Each row is a point on a landscape with many peaks, with its height.
A climber steps from a point to the highest of its 2 nearest points, and stops where none of them is higher. Distance is the straight distance between rows; heights are no part of it.
(862): [-0.36 -2.09 -0.62  1.79 -0.22 -3.70 -4.11  1.56 -0.50  2.71  0.90 -0.36
  0.48  0.19  0.63 -1.67  1.41 -1.12  1.50  2.16  1.33  0.81 -1.25 -2.23
 -3.33 -3.35 -0.02 -3.87  1.50]  height 2.33
(923): [ 3.22  3.91 -0.41 -0.50  2.56 -0.37 -2.22  1.00 -1.39 -1.91 -3.34 -0.01
  1.83 -2.60  2.40 -4.42 -1.74  2.38 -2.75 -2.20 -1.56 -1.72  1.48 -0.10
 -0.10  4.94  5.81  2.99  0.07]  height 1.51
(658): [ 0.11  0.14  2.78 -3.21 -1.23 -2.19 -0.43  0.61 -2.06  3.10  3.00 -2.52
  0.19  1.63 -4.04  5.40  0.75  2.70  1.95  3.39  2.37  0.00 -0.66  1.07
 -2.70  1.05  2.53  1.67  1.30]  height 0.34
(727): [ 0.48 -2.23 -3.77 -0.88 -0.15 -1.17 -4.61  0.96  2.66  0.79 -0.39  2.68
  3.88  0.81  2.54  0.84  1.11 -3.88  1.17 -3.48 -2.45  3.73 -0.63 -1.58
  0.83  1.61 -0.13  0.06 -0.67]  height 1.92
(504): [-0.38  1.16  1.72  1.18 -0.16  3.19  3.56 -3.02  3.08  0.97 -1.00 -2.75
 -1.32 -1.77 -2.92 -0.94 -1.13 -0.36  2.28  2.09  2.25 -3.00 -1.95 -0.75
  0.80 -3.58  1.81 -3.41  2.95]  height 4.03
(649): [ 1.33 -2.58 -1.96 -0.16 -0.38 -2.09 -2.53  0.92  1.26  1.10 -0.77  2.50
  0.79 -1.20  0.92  1.21  0.15 -0.64  1.21 -1.82 -0.51  0.15  0.57  0.76
 -2.80  1.09  2.40 -0.50 -0.66]  height 3.08
(537): [ 2.05  5.03  2.48  2.19  2.44  0.52  2.29  0.23  0.87 -0.31 -2.98 -1.08
 -1.38 -3.38 -0.03 -3.94  0.15  1.27  0.12  2.53  0.03 -2.19 -0.23 -2.34
  0.02 -1.45  2.73 -1.72  2.59]  height 5.21
(918): [ 0.22  0.23  0.29  1.27  1.78 -1.11 -1.03  2.41 -0.72 -0.48  1.12 -1.16
 -1.29 -0.23  0.27  0.29  0.24 -1.10 -0.08  1.89  1.28 -0.53 -1.70  0.77
  0.19 -0.42 -0.22  0.59  1.67]  height 4.90
(571): [-0.01 -1.23  0.46  2.01 -1.30 -1.35  0.86 -1.40  0.94  2.55 -0.48 -2.34
  0.32 -1.24 -2.45 -0.78  0.51  0.79  2.68  1.82  2.02 -2.92 -0.84 -2.99
 -1.73 -4.83  0.99 -3.99  0.32]  height 3.01
(583): [-1.36 -1.37 -0.61  1.25 -1.55  3.45  1.51 -1.98  2.36 -1.74 -1.56  1.74
  1.26 -1.01  0.68 -1.15 -0.04 -2.98 -0.32 -2.96 -2.21  2.34 -0.14 -0.99
  3.49 -1.01 -3.69 -2.31 -1.72]  height 0.59
(19): [ 2.31 -0.24 -2.53  1.84  2.30 -2.29 -3.21  2.25 -0.32 -0.89 -0.50  1.70
  1.13  0.18  3.40 -1.91  1.90 -2.41 -0.88 -1.73 -0.78  0.89  0.37 -1.96
  0.43  0.51 -1.32 -0.13  0.04]  height 1.60
(720): [ 0.03  4.42 -0.56  0.26  0.63 -1.23  3.65 -0.54 -1.87 -0.19  0.31 -3.19
  0.86  0.78 -2.91 -0.46 -1.97  6.32 -2.10  0.04  1.48 -2.50  1.13  2.73
 -0.29 -0.28  3.82  3.06  1.82]  height 2.71
(456): [ 0.92 -0.66 -0.51 -0.59  1.91 -1.39 -0.30  0.95 -3.59 -1.57  3.00  0.09
 -2.07  2.65  1.58  2.05 -0.08  1.41 -2.72 -0.37  0.05 -1.68  1.05  2.30
  0.55  1.80 -1.69  3.98 -1.34]  height 3.20
(224): [-1.77 -1.19  1.28 -1.60 -2.86  4.51  2.30 -2.40  2.27 -0.40  0.02  0.62
  0.17 -1.33 -2.69  2.57 -2.58 -1.66 -0.02 -0.73  0.40  0.34 -0.75  3.11
  1.49  1.18 -0.49 -0.81 -1.04]  height 5.67
(24): [-4.13 -1.54  1.66 -1.01 -4.17  3.10 -1.24 -0.98  2.58  0.04  0.51  0.25
  3.31  0.16 -0.89  0.82 -2.28 -4.31  1.22 -0.59 -1.19  5.34 -1.38 -0.28
  1.79  0.11 -3.52 -1.27 -2.24]  height 5.30
(659): [ 0.86 -2.23 -1.06  1.24 -0.96 -1.69 -2.09 -0.11  1.99  1.90 -1.63  1.39
  0.62 -2.16  0.24 -1.02  0.65 -1.17  1.98 -0.66  0.02 -0.16 -0.32 -1.36
 -3.20 -1.61  1.88 -3.81 -0.12]  height 2.74
(146): [-3.16 -3.03 -0.71 -0.38 -4.78  1.45 -2.78 -1.11  2.53  0.61  0.66  1.72
  1.90  0.44  0.40  0.61 -1.28 -2.98  2.06 -1.86 -1.90  4.57  0.40 -1.23
 -0.56 -0.86 -2.77 -2.46 -3.05]  height 4.78
(912): [ 1.87  5.55  0.30  0.40  2.61  1.45  2.43 -0.34 -2.70 -1.43 -2.54 -0.91
  0.20 -2.62  1.47 -5.03 -2.08  5.95 -3.59  0.43 -2.05 -2.62  2.76 -0.47
 -0.20  1.87  3.00  2.65 -0.70]  height 2.02
(183): [ 0.11 -0.23  0.38 -1.69 -2.13  0.72 -0.08 -1.76  1.50  0.02 -1.71  1.00
  0.50 -2.36 -3.12  1.73 -1.34  0.34 -0.82 -1.85  0.41 -1.73 -0.89  3.59
 -1.01  2.45  5.54 -0.28  0.67]  height 4.28
(484): [-1.19 -0.03  1.99 -1.35  0.42  0.35 -4.14  3.53  0.28 -0.77  0.95 -0.96
  0.96  1.82 -0.34  0.63  0.38 -5.41  0.41  2.75  0.58  2.71 -4.14  0.56
  1.68  1.35 -0.89  0.93  2.87]  height 3.14
(825): [-0.02  0.62 -0.05  1.57  2.14 -2.03  2.84  1.34 -1.73  1.03  3.39 -2.60
 -2.63  2.04 -0.52  1.95  0.19  3.26  0.78  3.22  2.50 -1.31  0.41  0.48
  0.22 -3.03 -1.70  2.38  1.42]  height 2.45
(594): [ 1.44 -0.08 -0.03 -0.92 -0.81  0.93 -0.54 -1.24  2.11 -0.79 -3.54  2.02
  1.03 -3.22 -0.77 -0.22 -1.12 -0.32 -0.63 -3.45 -0.63 -1.10 -0.37  1.96
 -0.35  3.14  5.74 -0.87  0.87]  height 3.81
(188): [ 0.18 -0.02  1.34  1.09 -1.04  0.35  2.90 -2.57  1.93  2.01 -1.22 -2.68
  0.05 -1.62 -3.68  0.15 -0.31  1.61  2.55  1.24  2.84 -3.93 -0.99 -1.80
 -0.54 -3.74  3.06 -2.87  1.05]  height 3.44
(865): [ 1.14 -0.77 -1.61  0.99  1.23  1.99  1.16 -1.53 -0.05 -3.02 -1.28  1.90
 -0.28  0.82  2.61 -0.91  1.28 -1.48 -2.17 -4.14 -1.84 -0.86  1.60 -0.81
  3.48  1.03 -3.12  1.23 -2.93]  height 4.75
(561): [ 0.32  0.38  0.30 -2.31 -0.30  0.91 -1.62  0.20 -0.59 -1.56  0.60  0.53
  0.42 -0.35 -1.33  2.64 -1.28 -1.23 -2.05 -1.15  0.38 -0.66 -0.73  3.61
  1.16  4.11  1.89  2.58  0.25]  height 2.17
(232): [-0.20 -0.26  1.47  0.92  1.64 -3.11 -3.23  3.18  0.86  1.08 -0.92 -1.36
 -0.26 -0.24 -0.60 -1.73  1.37 -1.95  0.96  2.78  1.93 -0.67 -3.16 -0.93
 -2.04 -1.01  2.67 -1.15  3.86]  height 3.82
(104): [-2.33 -2.41  0.79 -1.71 -3.11  1.18  1.77 -1.90 -0.21  2.10  3.66 -1.94
 -2.21  1.15 -2.46  3.43 -1.01  1.38  2.58  2.73  1.25  0.71  0.67  0.26
 -1.22 -1.78 -3.21 -1.07 -1.91]  height 1.16
(963): [ 1.44  2.47 -1.17 -0.77  1.05 -1.37 -1.40  0.13 -1.92 -1.66 -1.41 -0.22
  1.29 -1.41  0.24 -1.64 -1.76  2.66 -3.38 -2.33 -0.76 -2.49  0.78  2.87
 -0.56  4.05  5.36  2.81  0.54]  height 1.71
(844): [-2.81 -1.19  2.40 -2.04 -3.46  4.13  0.22 -0.82  2.27  0.18  0.97 -0.21
  1.40 -0.43 -2.27  2.34 -2.50 -3.33  1.46  0.81  0.22  2.98 -1.46  1.70
  0.60  1.30 -2.40 -0.92 -1.67]  height 4.96
(752): [-1.61  0.41  0.95 -0.83  0.12  1.76  1.33  0.53 -0.40  1.47  4.38 -3.26
 -2.71  2.30 -1.23  2.99 -0.72 -0.72  2.40  5.33  2.17  1.19 -1.40  0.88
  0.02 -2.23 -3.60  1.00  2.20]  height 1.65
(498): [-1.54 -1.52  2.12 -2.38 -1.54  0.83 -2.35  1.08  1.49  1.17  0.48 -0.37
  0.43 -0.72 -2.29  2.31 -0.68 -2.80  1.15  1.60  1.05  1.10 -2.95  1.33
 -1.04  1.70  1.01 -0.41  0.87]  height 3.92
(523): [ 3.29  2.65 -0.72  1.54  2.56  1.02  1.43 -1.20 -0.82 -3.14 -2.67  2.68
 -1.11 -0.96  3.64 -3.37  0.97  0.87 -2.70 -2.86 -2.43 -1.70  3.21 -2.54
  1.25  1.27 -0.89  1.06 -3.06]  height 3.88
(980): [ 1.15 -2.19 -1.77 -1.32  0.40 -1.84 -1.03 -0.22 -3.11 -1.25  1.80  2.54
 -0.81  2.79  2.07  2.30  0.33  1.18 -2.00 -2.46 -1.24 -1.05  2.50  2.52
 -1.18  2.06 -0.56  3.21 -2.86]  height 3.52
(102): [-0.87  0.35  0.72  1.11 -0.29  3.18  2.76 -1.72  2.18 -0.10  0.20 -1.89
 -1.87 -1.26 -1.61 -0.01 -1.24 -1.20  0.99  1.87  1.76 -1.29 -1.81  0.97
  1.28 -2.50 -0.65 -1.91  1.98]  height 4.74
(255): [ 0.41 -3.25 -0.24 -1.39 -0.23 -2.85 -1.34  1.23 -3.40  1.50  3.80  1.13
 -2.01  1.87  1.23  3.88  0.96  1.93  0.36  0.74 -0.76  1.18  1.32  1.00
 -2.55  0.69 -1.78  1.93 -1.70]  height 2.56
(33): [-2.16 -0.56 -1.91  0.86 -0.52  0.60 -3.15  0.05  1.14 -0.30 -0.66  1.24
  4.09  0.89  1.73 -1.58  1.20 -4.66 -0.72 -1.88 -1.61  4.43 -1.43 -2.43
  3.72 -0.59 -3.06 -1.64  0.85]  height 0.29
(632): [ 0.13  0.27 -0.11 -1.01  1.37  0.26 -3.21  1.25  2.05 -1.29 -2.43  0.62
  3.22 -0.61  1.13 -0.86  0.95 -5.36 -0.85 -2.76 -1.04  1.47 -2.85 -1.52
  4.15  2.78  1.25  1.17  2.42]  height 1.50
(747): [ 2.75  1.21 -1.30  0.94  1.82  2.20  0.87 -2.19  0.42 -2.99 -3.16  2.69
  0.60 -0.64  3.28 -2.05  1.70 -1.33 -1.98 -4.82 -3.31 -0.70  2.57 -2.67
  3.31  1.39 -1.36  0.72 -2.30]  height 4.30
(421): [ 1.39  0.81 -1.19 -1.90 -0.24 -0.62 -2.32 -0.32 -0.84 -1.65 -0.91  1.23
  1.31 -0.82 -0.44  0.93 -1.44 -0.12 -2.75 -3.12 -0.53 -1.42  0.12  3.49
  0.03  4.79  4.75  2.73  0.34]  height 1.93
(698): [-1.03 -0.73  1.93  0.20 -1.00  2.83 -1.01 -0.53  3.68 -0.54 -2.70  0.66
  1.72 -1.43 -1.07 -1.89 -0.49 -4.62  0.28 -1.04 -0.51  1.87 -3.26 -0.69
  2.23 -0.23  0.86 -3.66  2.59]  height 1.02
(130): [-0.03  1.08  1.78 -1.77  1.38  1.32 -3.43  3.14  0.12 -2.09  0.61 -1.51
  0.97  1.46  0.30  1.41 -0.13 -5.14 -0.71  1.42  0.40  0.81 -3.51  1.37
  3.84  3.31  0.09  3.64  2.24]  height 2.75
(529): [ 1.90 -1.23 -1.53  0.03 -0.72 -1.20 -0.92 -0.77  2.00  0.61 -2.68  2.72
  1.10 -2.82  0.46  0.09 -0.22  0.30  0.67 -2.72 -0.60 -1.19  1.12  1.19
 -2.77  1.51  5.02 -1.10 -0.28]  height 3.40
(882): [-0.35 -0.10  1.00 -4.23 -2.87 -0.78  2.45 -2.59 -2.82  2.32  3.97 -1.30
 -0.71  2.39 -4.09  5.78  0.37  3.42  0.54  1.85  0.68  0.36  1.49  2.96
 -2.52  1.59 -0.33  1.27 -0.56]  height 0.70
(636): [-0.32 -2.67 -2.20  1.70  0.99 -0.93  2.69 -0.40 -1.85 -0.93  0.66  2.21
 -3.50  2.44  2.45 -0.90  1.84  1.93 -0.29 -1.18 -0.75 -1.06  2.37 -0.22
 -0.71 -2.35 -4.87 -0.26 -3.94]  height 4.23
(82): [ 0.13 -1.36 -1.76 -1.89  0.12 -0.18 -3.56  0.74  2.23 -0.06 -1.52  1.59
  4.18 -0.17  1.46  1.55  0.49 -4.50 -0.15 -3.92 -1.65  2.28 -1.50 -0.89
  2.99  3.39  0.84  2.08  0.07]  height 1.72
(771): [-0.97 -1.96  1.25 -4.18 -2.77 -0.28  2.79 -2.16 -3.65  2.26  4.85 -0.80
 -2.10  3.21 -2.15  5.28  1.15  4.07  1.38  2.15 -0.26  1.64  2.48  1.50
 -2.83  1.60 -2.38  0.86 -2.18]  height 0.85
(672): [-2.97  0.22 -1.01 -0.32  0.98  0.43 -3.49 -0.04  0.64  0.06 -1.27 -0.26
  6.07  1.28  1.69 -1.19  1.61 -6.10 -1.17 -1.67 -1.98  3.70 -2.56 -2.52
  5.76  0.58 -2.14  1.11  2.17]  height 0.13
(466): [-0.17  1.13  0.92 -1.08  1.01 -0.20  3.12  0.19 -1.82  2.01  4.71 -3.63
 -2.95  3.55 -1.87  4.29 -0.25  2.65  2.21  4.72  3.22  0.25  0.18  0.84
  0.04 -2.20 -2.04  3.62  2.77]  height 2.04
(876): [-0.34 -1.43 -0.37 -0.64  0.03 -1.35  1.89 -0.16 -2.60  0.40  3.09  0.16
 -2.69  1.72 -0.57  3.21  0.22  2.86 -0.63  0.95  0.65 -1.00  1.29  2.26
 -0.76 -0.05 -2.06  2.04 -1.48]  height 2.85
(219): [ 0.62  3.14 -1.15  1.60  1.77 -1.01  4.81 -1.03 -2.74 -1.18 -1.64  0.34
 -1.17  0.31  1.26 -2.63 -0.06  6.49 -2.90 -0.85 -0.70 -3.78  4.09  0.56
 -1.31 -0.01  0.23  2.06 -2.44]  height 3.11
(277): [-1.09 -3.89 -2.21  0.63 -3.00  0.16 -1.72 -0.85  1.44  0.36  0.61  2.03
  0.08  0.09  1.09  0.22 -0.02 -1.37  1.85 -1.72 -1.64  2.21  1.11 -0.53
 -1.85 -1.81 -2.23 -2.52 -2.86]  height 4.38
(804): [-0.51 -1.52 -2.01  1.35 -0.68  1.20 -1.30 -0.54  1.32 -1.01 -0.92  1.83
  1.90 -0.26  1.92 -1.37  1.15 -3.35 -0.29 -2.86 -1.89  2.88 -0.01 -1.78
  2.18 -0.82 -3.17 -2.25 -0.72]  height 0.44
(209): [ 1.48  6.73  2.72  1.83  2.98  1.25  3.48  0.70  0.88  0.04 -2.81 -3.24
 -0.83 -2.28 -0.65 -4.06 -0.97  3.97  0.82  3.67  0.89 -2.55 -0.46 -2.23
  0.41 -1.94  4.26  0.76  3.52]  height 4.40
(132): [ 1.10  1.76  1.27  1.02  2.44 -2.95 -1.81  3.13  0.94  0.20 -2.83 -0.95
  0.13 -2.26  0.26 -2.77  0.65 -0.10  0.12  1.44  1.26 -1.63 -1.73 -1.16
 -1.97  0.66  4.66 -0.22  3.01]  height 3.95
(951): [ 2.21  3.39 -0.41  1.93  2.78 -0.29  2.96 -0.13 -2.18 -2.01 -2.19  1.64
 -1.86 -0.83  3.10 -3.67  0.51  4.01 -2.58 -0.43 -1.55 -3.03  3.93 -1.77
 -0.62  0.15 -1.03  1.75 -2.97]  height 3.47
(651): [ 3.12  5.31  1.34 -0.35  2.66  1.37  0.42 -0.04 -1.44 -1.73 -3.73  0.31
  0.34 -3.96  1.63 -5.17 -2.24  3.53 -2.66 -0.52 -2.40 -1.61  1.65 -1.07
  0.12  3.02  4.73  1.53 -0.13]  height 1.75
(234): [-0.40  0.20  0.00  0.58  0.78  1.33  1.55  0.17  0.30 -0.86  1.34 -0.75
 -2.03 -0.38 -0.68  1.34 -0.69 -0.36 -0.26  1.22  1.26 -1.00 -0.82  2.16
  1.36 -0.43 -1.19  0.63  0.68]  height 5.65
(489): [ 3.21  2.15 -0.20  1.08  1.54  1.81  0.26 -1.49  1.61 -1.98 -3.84  2.88
  0.74 -2.65  2.37 -2.62  1.24 -2.47 -0.98 -3.48 -3.16  0.83  0.85 -3.13
  2.74  0.83 -0.03 -1.78  0.04]  height 3.79
(697): [-0.22 -2.03 -2.17  0.95 -0.49 -2.58 -5.64  1.49  1.33  1.59 -0.15  1.47
  1.86  0.75  1.81 -2.85  1.40 -2.81  0.95  0.23  0.50  3.11 -1.36 -2.49
 -2.43 -1.54  0.12 -4.49  1.70]  height 2.05
(988): [ 1.08  2.00  1.36  1.86  1.66 -0.54  0.38  0.80  0.97 -0.13 -2.32 -0.58
 -0.79 -2.73 -0.11 -2.53  0.50 -0.24  0.25  1.28  0.97 -1.62 -1.10 -1.05
 -0.52 -0.96  2.33 -1.98  2.13]  height 4.52
(393): [-0.60  0.37  0.28 -1.05 -1.96  2.71  2.44 -3.09  1.39 -1.00 -0.88  0.56
 -0.47 -2.03 -2.91  1.65 -1.90  0.51 -1.26 -1.40  0.47 -1.72 -0.38  3.98
  0.69  1.48  2.83 -0.51  0.46]  height 4.84
(230): [ 1.82  1.10  0.41  1.62  0.45  1.68  0.35 -1.05  1.91 -1.13 -3.09  2.19
  0.28 -2.68  0.99 -3.35  0.91 -2.72 -0.29 -1.37 -1.60  1.11 -0.27 -2.25
  1.31 -0.85 -0.16 -4.19  1.22]  height 3.34
(38): [-1.14 -4.01 -1.21 -2.32 -0.81  0.89  0.91 -1.09 -2.73 -1.14  2.39  2.75
 -2.70  5.07  2.00  2.29  0.87  0.46 -0.75 -2.26 -1.74  0.81  1.99  1.40
  0.46  1.03 -4.93  2.41 -5.19]  height 5.83
(506): [-1.19 -0.82  1.27  0.89 -1.75  4.49  1.80 -1.86  3.21 -1.22 -1.43  0.59
  0.21 -2.01 -0.90 -1.00 -1.38 -3.17  0.34 -1.30 -0.68  1.17 -1.49  0.22
  2.87 -0.94 -1.53 -3.62  0.37]  height 0.79
(929): [ 0.87  4.04  0.00  2.63  2.26  0.73  7.38 -1.74 -0.05 -0.30 -1.04 -1.60
 -2.54 -0.68 -0.13 -2.58  0.00  5.43 -0.33  1.69  1.28 -3.23  3.18 -1.59
  0.44 -3.04 -1.04  0.54 -0.03]  height 2.41
(190): [ 0.88 -0.29  0.32  1.91 -0.67  0.52 -0.62 -1.26  1.96  0.75 -2.32  1.13
  0.16 -2.51  0.34 -3.31  0.78 -2.08  0.65 -0.10 -0.39  0.32 -0.30 -2.48
 -1.04 -2.30  0.42 -5.58  1.20]  height 2.96
(652): [ 0.26 -2.99 -1.93 -1.05 -0.89 -1.95 -4.95  2.05  0.58  1.07  1.50  2.01
  1.39  1.00  1.99  1.67  0.48 -2.71  1.20 -1.55 -1.25  3.61 -0.48 -0.75
 -1.27  1.05 -1.29 -0.18 -0.99]  height 2.14
(496): [-1.65 -3.36  1.09 -2.66 -3.24 -0.50  0.47 -1.14 -2.12  2.30  4.36 -0.87
 -2.31  1.81 -1.06  4.51  0.49  2.46  2.64  1.96 -0.20  1.96  1.75  0.14
 -2.90 -0.09 -2.97 -0.16 -2.85]  height 0.99
(270): [-0.88 -3.51 -1.55  2.01 -1.91 -0.98  1.03 -1.30  0.08  0.90  0.88  0.58
 -1.87 -0.33  0.48 -0.40  0.87  0.87  1.64 -0.12 -0.54 -0.02  1.68 -0.84
 -1.97 -3.78 -3.02 -2.88 -2.77]  height 3.94
(304): [ 0.35  1.52  1.20 -2.90  0.71  1.76 -2.78  1.50 -0.37 -2.28  0.48 -1.06
  1.06  0.65 -0.64  2.37 -1.18 -3.35 -1.91 -0.30  0.66 -0.35 -1.91  2.82
  3.58  4.96  1.83  4.35  1.31]  height 2.44
(88): [ 0.07  1.26  1.02 -2.66 -1.73 -2.35  1.96 -1.13 -2.29  2.17  3.01 -1.98
 -0.05  1.89 -4.42  4.77 -0.04  4.15 -0.15  1.56  1.92 -0.88  0.65  2.94
 -1.79  0.46  2.14  2.20  0.92]  height 0.53
(820): [-1.49 -2.14  0.01  1.54 -1.70 -2.39 -2.28 -0.56 -0.19  3.20  0.95 -2.01
  0.66  0.25 -1.46 -1.38  0.61 -0.46  2.65  2.71  1.89 -0.99 -1.82 -3.50
 -2.67 -5.16 -0.04 -4.94  0.90]  height 2.65
(881): [ 0.54 -2.45 -2.32  0.56  0.73 -2.08  1.75 -0.52 -2.45 -0.81  0.33  2.99
 -1.91  2.36  2.51  0.52  1.26  2.77 -1.03 -2.38 -1.33 -1.99  3.39  1.38
 -2.00 -0.33 -1.43  1.56 -3.90]  height 3.84
(430): [ 0.05 -3.22 -0.12 -1.32 -0.88 -2.79 -4.01  2.06 -1.90  2.03  3.59  0.98
 -0.78  1.18  1.57  3.25  0.81 -0.12  1.59  0.79 -0.77  2.82  0.19 -0.23
 -3.02  0.34 -1.50  0.33 -1.11]  height 2.36
(974): [-1.97 -0.69  1.25 -1.01 -0.59  1.33 -3.06  1.23  3.05 -0.48 -2.19  0.60
  3.48 -0.17 -0.53 -0.99  0.16 -5.91  0.06 -1.05 -0.41  3.32 -4.06 -0.74
  2.83  1.32  0.46 -0.95  2.57]  height 1.26
(503): [ 0.32  3.84 -0.81  1.99  1.60 -1.32  6.41 -0.49 -1.99 -0.31 -0.62 -1.58
 -0.77  1.05 -0.15 -1.91 -0.18  7.66 -1.57  0.25  1.16 -3.39  3.63  0.05
 -0.31 -1.68  0.27  2.42 -0.75]  height 2.79
(745): [-1.99 -0.23  3.28 -3.43 -1.93  3.71 -0.92  0.55  1.79  0.35  0.53 -0.56
  1.47 -0.09 -2.88  3.23 -1.86 -3.81  1.12  2.13  0.90  2.29 -2.69  2.56
  0.20  3.40 -0.26  0.43  0.28]  height 4.41
(449): [ 0.56  4.52 -0.29  0.82  1.26 -0.49  2.78 -0.29 -1.82 -0.67 -2.00 -1.63
  0.86 -1.98 -0.86 -2.56 -1.65  6.01 -2.37 -0.30 -0.21 -2.97  1.74  1.16
 -0.86  1.02  4.43  2.01  0.81]  height 2.34
(623): [ 0.66  1.85 -0.09  3.27  2.88 -2.64  2.08  2.54 -1.67  0.30  0.89 -2.01
 -1.73  0.06  0.87 -0.98  1.08  2.72 -0.05  2.56  1.77 -2.10  0.65 -0.67
 -0.45 -2.91 -1.02  0.63  1.25]  height 2.83
(709): [ 0.56  4.99  0.76  1.55  1.07 -0.63  3.59  1.24 -0.26  0.87 -0.69 -4.51
  1.70  1.09 -2.98 -1.07 -1.38  6.75  0.24  1.56  3.31 -2.61  0.79  0.23
  0.24 -1.84  4.76  3.00  3.18]  height 3.17
(609): [ 0.69  5.52  2.23  1.35  2.14 -0.36  2.24  2.52  0.30  0.70 -3.06 -4.06
  1.54 -1.30 -1.79 -3.47 -0.69  5.68  0.50  2.87  2.11 -2.76 -0.29 -1.48
 -0.47 -0.86  6.09  2.10  3.42]  height 3.74
(208): [ 0.45 -2.30 -1.36  2.78 -0.38 -3.57  1.51  0.08 -0.83  1.99  0.23  0.42
 -0.86 -0.18  0.89 -0.51  1.71  2.74  1.81  0.38  0.15 -1.50  2.60 -1.70
 -2.94 -4.10 -1.19 -1.93 -2.00]  height 3.57
(358): [ 0.73 -0.77 -0.79  2.22  1.47 -3.54  0.80  1.59 -2.01  0.42  0.44  0.42
 -1.20 -0.14  1.54  0.19  1.10  2.60 -0.20  0.18  0.28 -1.80  1.92 -0.19
 -1.85 -1.50 -0.75  0.75 -0.92]  height 3.21
(126): [-1.95 -1.76  1.61 -1.66 -1.65  0.23 -4.27  2.11  1.22  0.84  1.04  0.02
  1.06  0.54 -0.92  1.19 -0.14 -4.25  1.24  1.49  0.45  3.44 -2.84 -0.03
 -0.68  0.81 -0.93 -1.07  0.90]  height 3.55
(899): [-2.50 -3.37 -0.07 -1.65 -1.27  0.96  1.50 -0.54 -1.71 -0.53  4.04  0.74
 -3.79  3.75  1.14  2.00  0.08  0.67  0.50  0.77 -0.86  2.06  1.07  0.54
  0.22 -0.34 -6.77  0.80 -3.88]  height 5.26
(585): [ 0.87 -0.98 -2.82  1.42  0.98 -2.39 -4.61  1.94  0.32  0.09 -0.21  1.92
  2.10  0.80  2.82 -2.37  2.09 -3.18 -0.20 -0.95 -0.43  3.24 -0.66 -2.57
 -0.05 -0.62 -1.59 -2.54  1.40]  height 1.81
(714): [-0.22 -2.47 -1.24 -0.74  0.40  1.51  1.08 -1.26 -1.29 -2.59  0.74  2.07
 -1.06  3.40  2.03  1.05  0.79 -0.81 -2.17 -3.50 -1.23 -0.87  1.53  0.89
  2.85  1.19 -4.31  2.65 -4.25]  height 5.29
(589): [-2.75 -1.22  1.43 -1.26 -2.36  1.71 -0.25 -0.25  0.27  1.54  3.83 -2.49
 -1.66  1.09 -1.58  2.21 -1.14 -1.06  2.25  3.88  1.35  1.97 -1.04  0.02
 -0.74 -1.90 -3.91 -1.35 -0.13]  height 1.37
(412): [ 0.47  1.09  0.62  1.42  2.15 -1.34 -2.59  3.29  0.12 -0.89 -0.26 -1.22
 -0.53 -0.16  0.67 -1.97  1.05 -3.27 -0.05  2.44  1.24  0.06 -2.98 -0.03
  0.48 -0.44  0.61 -0.58  3.61]  height 4.33
(392): [-1.54 -2.48 -1.35  0.93  0.51 -0.03  3.43 -0.83 -1.42 -0.44  2.64  0.30
 -4.48  2.53  0.90  0.03  0.70  1.68  0.22  0.62  0.42 -0.20  1.27  0.40
  0.43 -2.66 -6.05 -0.13 -2.88]  height 4.66

Call two points neighbours if one is among the 2 nearest of the other. Go from one point of each pair to the other, from neighbour to neighbour, staying as high as possible. Name the lowest point that can't be avoided.
(234), (224) => (923)
(38), (224) => (659)
(224), (24) => (844)
(234), (537) => (232)

Where does a climber stop that starts at each point below?
(804) => (38)
(771) => (24)
(697) => (234)
(651) => (537)
(255) => (38)
(659) => (224)
(503) => (38)
(929) => (38)
(825) => (24)
